A landscape with many valleys, sampled at points; each row gives a point and its height.
A ball rolls from a point to the lowest of its 2 nearest points, and stops where none of them is lower. Distance is the straight distance between rows; heights are no part of it.
tem: 13	3	-14	24	-27	13	8	46	10	-35	3	-31	-23	28	-14	7	17	9	31	-14	17	-7	-4  h=379
keta: -19	-12	36	-4	-10	-34	8	33	-13	7	-4	-15	7	28	-14	37	-32	31	3	28	13	39	-1  h=538
Tun: 0	29	8	12	17	-24	15	-41	-2	13	22	15	5	-11	-11	-25	-10	-6	30	-7	-6	-8	12  h=609
nagu: -24	13	-36	13	0	12	24	3	10	-16	-14	-30	-4	-12	22	-17	7	9	2	-23	-31	-21	5  h=616
leb: -10	25	-13	2	6	10	8	22	1	0	-1	6	6	-13	3	-7	3	2	-19	-4	-3	-20	3  h=210
Fam: -37	-14	-13	19	14	15	5	-2	17	16	-29	-52	25	-13	21	22	-3	-18	10	13	-27	3	17  h=282
fopom: 3	-21	-7	-26	-41	-32	-6	1	-12	7	-2	6	15	3	-10	9	0	55	-35	3	20	0	-10  h=251
doti: -14	16	-3	-1	12	29	-24	-5	3	39	3	-30	12	-42	27	-10	6	-14	-16	-5	-13	-25	4  h=345
lef: 5	4	1	-1	-50	-25	15	27	-2	-22	11	-25	-8	8	-8	-2	11	28	0	-35	-5	-2	-1  h=159
burub: -20	12	-8	28	11	36	-1	26	-5	-10	-20	-47	-21	12	-5	29	-1	6	38	22	3	3	17  h=343
nin: 10	33	-36	22	46	-1	9	-45	3	-8	29	26	-11	-3	2	-38	6	-26	7	-36	-9	-14	-13  h=425
buvo: -2	16	-21	-8	7	26	-11	-10	4	11	1	-14	2	-30	15	-32	11	-11	-7	-16	-21	-35	-11  h=387
mabad: 39	-11	0	-36	17	-5	-17	-42	-8	17	32	66	0	1	4	-30	17	-13	-27	-15	12	-5	-35  h=144
zemud: 0	5	10	13	5	-47	26	-61	4	2	25	24	15	-8	-24	-29	-3	-5	15	-9	-8	9	1  h=589
bodiv: -8	10	-25	36	-38	14	3	56	-9	-25	14	-64	-32	14	-6	11	-2	15	22	-18	18	-11	3  h=360
basog: 30	-20	17	-26	3	34	-26	17	-1	11	-2	14	5	-28	-1	-12	29	-15	-35	13	2	-13	-23  h=351
Dovu: -2	7	13	4	41	31	-27	-17	12	13	7	21	-33	-21	20	-20	-17	-36	6	10	-14	-8	5  h=477
zula: -3	-11	25	-8	14	7	-28	13	-5	38	-19	-27	38	-28	2	36	-9	-27	-27	29	1	26	4  h=300
fosa: 11	-20	-2	-9	7	-31	23	-13	1	-28	-10	62	9	31	-10	23	-5	19	-24	6	22	37	-12  h=581
sepud: -4	40	1	32	34	0	-3	-43	-14	11	25	-1	-18	-9	-6	-16	-27	-5	43	0	-2	-6	27  h=623
damam: 9	4	13	25	-6	7	11	18	6	-25	-11	-21	-20	36	-17	15	1	7	63	9	5	13	13  h=383
zuva: 34	-33	4	-40	-1	-10	-18	-47	-16	30	32	49	10	-16	11	-37	12	-17	-17	6	-4	-20	-33  h=176
Dab: -38	7	-16	26	14	31	6	1	3	1	-28	-49	-7	-4	18	26	6	3	22	18	-18	5	21  h=317
dis: -1	-12	27	-18	5	10	-14	30	-9	17	-19	-5	20	-11	-14	35	-10	-12	-31	41	18	18	-4  h=347
tipe: 7	38	39	11	20	21	-35	12	-11	19	19	-1	-35	-9	-11	7	-27	-8	27	15	18	1	21  h=530
kulo: 6	-31	12	-24	-29	-33	15	-27	1	2	-11	11	25	3	-6	-4	14	23	5	9	-10	6	-5  h=264
vup: 9	-28	-7	-12	-43	-26	7	31	-5	-19	-8	6	3	18	-7	19	10	49	-40	4	20	9	-19  h=218
Pazar: -4	32	-58	18	19	3	19	-36	2	-20	18	5	-8	-2	14	-41	1	-9	1	-46	-21	-16	-4  h=371
Tasov: -11	-6	3	39	-6	12	10	45	-1	-22	-10	-52	-27	29	-3	26	3	18	52	7	3	11	12  h=366
Rovi: 26	-18	15	-14	21	31	-17	5	7	18	1	35	-9	-20	13	-23	9	-31	-24	11	-3	-11	-18  h=384
nopup: 16	25	-12	2	41	18	-1	3	9	-12	14	60	-7	3	6	-9	11	-25	-22	-25	12	-2	-14  h=438
Bulut: -1	-6	-3	-11	-17	4	6	-6	14	8	-17	-30	23	-14	-3	-17	27	-1	13	-3	-24	-12	-1  h=350
Vuv: 0	-54	17	-47	6	-11	-17	-31	0	9	-18	17	33	-11	-6	4	-42	-37	-14	38	-5	16	6  h=469
koz: -12	27	-16	26	24	32	0	-19	-17	-7	-9	-12	-33	6	10	14	-15	6	44	17	1	-9	28  h=636
Bame: -8	-22	30	1	-33	-38	10	24	-4	-14	-2	-5	-13	35	-16	29	-4	40	10	16	16	26	-5  h=554
reluk: -26	-19	26	0	-21	-53	9	23	-9	18	1	-5	16	17	2	38	-21	42	-21	14	5	25	-1  h=518
Nikin: 16	-22	-5	-27	-40	4	-10	22	-14	-3	-16	-24	26	-13	-19	11	28	23	-36	15	12	-3	-12  h=305
tifug: 23	-40	-1	-43	-5	-3	-18	-38	-15	19	3	45	22	-6	4	-19	1	-7	-22	24	1	-11	-20  h=203
nolo: 3	8	3	-4	-6	20	-1	17	12	-7	-18	-23	9	-1	-13	4	24	-1	18	12	-9	-5	2  h=375
ziv: -18	23	-36	24	31	28	10	-37	-10	-18	2	0	-31	-2	23	-9	-3	2	30	-4	-10	-20	19  h=638
defi: -21	-1	7	13	29	26	-24	26	-1	26	-18	-21	17	-34	10	26	-8	-28	-30	27	-3	7	3  h=226
Nuv: -23	11	-9	8	5	-3	-5	-11	15	48	0	-32	38	-27	25	3	-8	-18	-16	-2	-7	-14	17  h=294
ninu: -7	-66	-7	-33	2	-25	3	-33	-3	7	-10	34	31	6	-9	-6	-40	-35	-21	31	1	-1	3  h=499
tezab: 15	7	-15	32	-2	15	18	32	9	-45	-7	-9	-25	50	-7	20	12	7	43	-15	11	13	6  h=395
gata: -33	29	-25	29	-6	4	7	29	-4	22	0	-59	4	-9	23	21	-6	26	-8	-22	-13	-8	22  h=582
Tuze: 11	11	-53	32	-14	14	16	-5	-13	-59	-9	-23	-43	32	20	-15	7	9	24	-76	-16	12	13  h=62
zunub: -20	-9	-28	11	11	-39	29	-50	11	8	24	3	13	-14	-1	-51	0	-27	4	-32	-25	-28	-11  h=496
Sigo: 13	-1	18	-24	-23	-7	-21	17	-10	-1	2	13	-8	14	-25	24	1	23	-19	32	40	5	-15  h=402
dokab: -8	33	-4	20	13	3	9	25	-6	-3	1	3	-14	6	-8	11	-14	10	13	2	2	-12	14  h=288
Vog: -16	-8	18	-6	-9	-27	11	11	-1	16	-9	4	26	0	-2	25	-18	13	-12	21	6	13	9  h=492
kitob: -13	24	-9	28	-9	7	7	46	-5	-3	8	-39	-17	8	-10	15	-9	26	14	-9	14	-11	9  h=333
Les: -37	-17	-18	12	-5	-4	14	-4	18	20	-17	-37	32	-20	22	0	-1	-9	-2	-10	-28	-13	12  h=223
dut: -34	20	-46	18	-4	30	6	2	-6	-1	-8	-58	-6	-19	24	2	1	15	-6	-15	-24	-15	18  h=598
bazig: 7	22	39	5	30	38	-34	18	-1	-2	-4	6	-40	-9	-5	11	-28	-20	16	26	3	11	9  h=520
veta: -3	-6	21	-10	-18	1	-14	45	-8	8	-8	-15	10	5	-29	32	8	11	-19	36	32	14	-12  h=381
kur: 16	-15	14	-25	-16	21	-26	24	-16	10	-8	-4	15	-21	-15	6	27	8	-40	25	22	-4	-15  h=328
getad: -4	-21	32	-4	-20	-14	7	7	12	-1	-26	-31	19	15	-9	20	6	7	30	19	-17	28	8  h=349
nati: -5	-19	-11	-2	2	-58	31	-60	2	18	32	22	27	-13	-12	-40	-2	-18	-7	-15	-11	-15	-11  h=553
mobag: 34	-1	-1	-15	39	8	-9	-35	4	11	35	73	-7	5	8	-20	23	-35	-19	-30	13	15	-33  h=189
bokat: 23	4	9	-22	0	18	-5	5	10	-10	-9	15	9	6	-13	-8	21	-14	3	10	7	-2	-9  h=398
tado: -9	15	5	11	28	35	-13	32	0	7	-10	-1	-2	-27	7	6	3	-11	-24	17	-4	-16	-4  h=310
bek: 39	-17	15	-43	-5	17	-24	-17	5	-5	-9	37	2	21	-11	-3	26	-9	-9	16	14	10	-20  h=412
mil: 1	-21	2	-24	-37	-23	13	-21	10	12	-3	-27	32	-10	4	-28	25	8	16	-18	-25	-9	-9  h=325
Zepa: 26	-16	40	-40	2	15	-26	-14	4	7	-12	26	2	2	-14	-2	-2	-20	-5	36	5	15	-11  h=424
Puf: -5	5	-5	18	-44	-13	9	36	-1	-37	-2	-49	-17	8	11	-5	5	22	7	-50	-25	-3	6  h=128
Mus: -7	26	27	-5	-11	-9	-20	17	-7	40	11	-23	19	-6	-5	29	-3	8	-12	6	23	1	11  h=552
firen: 23	-9	3	0	49	16	-10	-19	16	17	27	63	-26	-9	21	-37	2	-51	-18	-15	3	1	-31  h=279
kikos: 11	-18	15	4	-3	-34	26	4	8	-38	-2	41	-5	47	-14	27	8	26	-3	-7	17	41	-9  h=586
gar: -6	-21	19	1	-13	-34	33	25	2	-23	-15	18	3	28	-5	27	-2	29	-6	8	0	18	-8  h=568
Guvas: 7	41	-7	14	31	30	-4	20	-4	-13	12	35	-24	-4	7	-3	-1	-7	-13	-6	14	-13	-4  h=480
bet: -9	36	6	18	28	26	-24	-21	-15	19	11	-13	-29	-11	14	0	-17	-6	34	12	-1	-11	31  h=631
buno: -9	-15	22	10	-15	-13	19	-2	22	-16	-23	-20	8	9	0	2	8	1	52	1	-31	14	14  h=327
dek: 22	24	-50	36	-4	16	14	-3	-6	-50	10	-8	-33	33	2	-9	12	5	27	-89	11	30	10  h=99
Tipom: 10	12	-23	9	52	14	-1	-28	9	-4	21	55	-10	-1	13	-29	9	-40	-9	-25	-2	-11	-19  h=377
dumu: -9	-45	10	-23	-34	-42	19	-39	9	17	-2	-8	41	-11	11	-18	8	2	4	-9	-24	-4	6  h=298
Tivat: -8	-21	22	-4	-21	-39	29	-10	15	-15	-9	4	15	4	3	-3	10	12	19	-7	-21	13	7  h=297
guvak: 11	-6	9	7	36	46	-17	-2	18	19	3	31	-41	-22	33	-32	2	-33	-18	8	-14	-8	-15  h=437
gagap: 12	-34	0	-34	-19	-10	-11	-23	-10	12	-14	21	28	-3	-8	-1	2	16	-20	25	4	-3	-9  h=232
naze: -1	-10	12	-22	-48	-20	-4	17	-10	14	-2	-25	21	-6	-13	14	15	36	-16	0	13	3	2  h=280
fup: -26	10	-40	27	7	16	25	-20	1	-25	-10	-22	-21	4	27	-3	-2	11	28	-17	-26	-15	21  h=630
goti: -3	15	24	-16	0	-15	-9	-8	-2	18	4	14	14	-9	-11	6	-14	2	4	23	6	0	9  h=465
degib: 14	-15	-1	-12	-57	-28	10	39	4	-40	1	-14	-5	23	-9	8	18	35	-22	-24	10	6	-17  h=187
Gav: 16	3	24	-25	4	-13	-10	-11	-4	-3	-6	40	1	7	-18	5	-12	0	-6	28	19	14	-4  h=443
beti: -4	10	34	5	45	31	-33	1	5	19	2	4	-37	-29	15	4	-41	-29	0	20	-15	14	19  h=503
fitum: -6	28	-38	5	11	-3	22	-3	3	-14	10	16	6	-7	7	-26	0	-2	-7	-34	-10	-20	2  h=308
gike: -3	-46	-7	-15	0	-34	25	-28	2	-5	-14	50	31	12	-8	-5	-18	-11	-24	18	5	7	-6  h=537
bovip: 16	32	3	8	-13	1	-5	34	-7	-20	34	7	-29	23	-27	11	-2	6	15	2	49	-12	-6  h=436
Nama: -19	27	0	19	-5	1	-7	32	-4	29	2	-45	19	-7	6	26	-2	12	-7	-3	8	-2	18  h=566
nikug: 5	-25	28	-41	8	6	-17	-25	4	16	-15	9	23	-11	-7	-12	-17	-37	7	32	-13	8	-6  h=444
Suvug: -28	6	-53	19	12	-20	26	-34	9	-8	13	-9	-3	-16	15	-44	-5	-15	-1	-40	-31	-29	0  h=430
rilo: 19	22	24	-11	-3	7	-18	28	0	-6	18	26	-21	14	-22	15	1	5	-14	17	43	-8	-7  h=419
sib: -3	41	23	10	-1	9	-26	18	-6	28	20	-13	-14	-13	-7	13	-9	6	11	9	19	-13	18  h=539
Tus: 9	18	-34	28	-35	4	7	25	-5	-49	-6	-33	-34	21	14	-16	3	10	13	-67	-21	2	10  h=94
rup: 21	-28	-9	-19	8	-25	10	-46	-6	-12	-8	63	22	23	-9	1	0	5	-27	10	19	19	-15  h=563

Where does a ball stop that starts at each point below?
zemud => leb
fup => Tuze
tipe => Tuze
Nikin => Tuze
rup => mabad
Vog => mabad
getad => mabad
Bulut => mabad

Call two points neighbours if one is among the 2 nearest of the other. Go from one point of each pair to the other, from neighbour to neighbour, staying as low as possible. Name the highest point that can't be avoided.
leb / mabad => nin
leb / Les => buvo
Tuze / mabad => ziv
leb / defi => tado
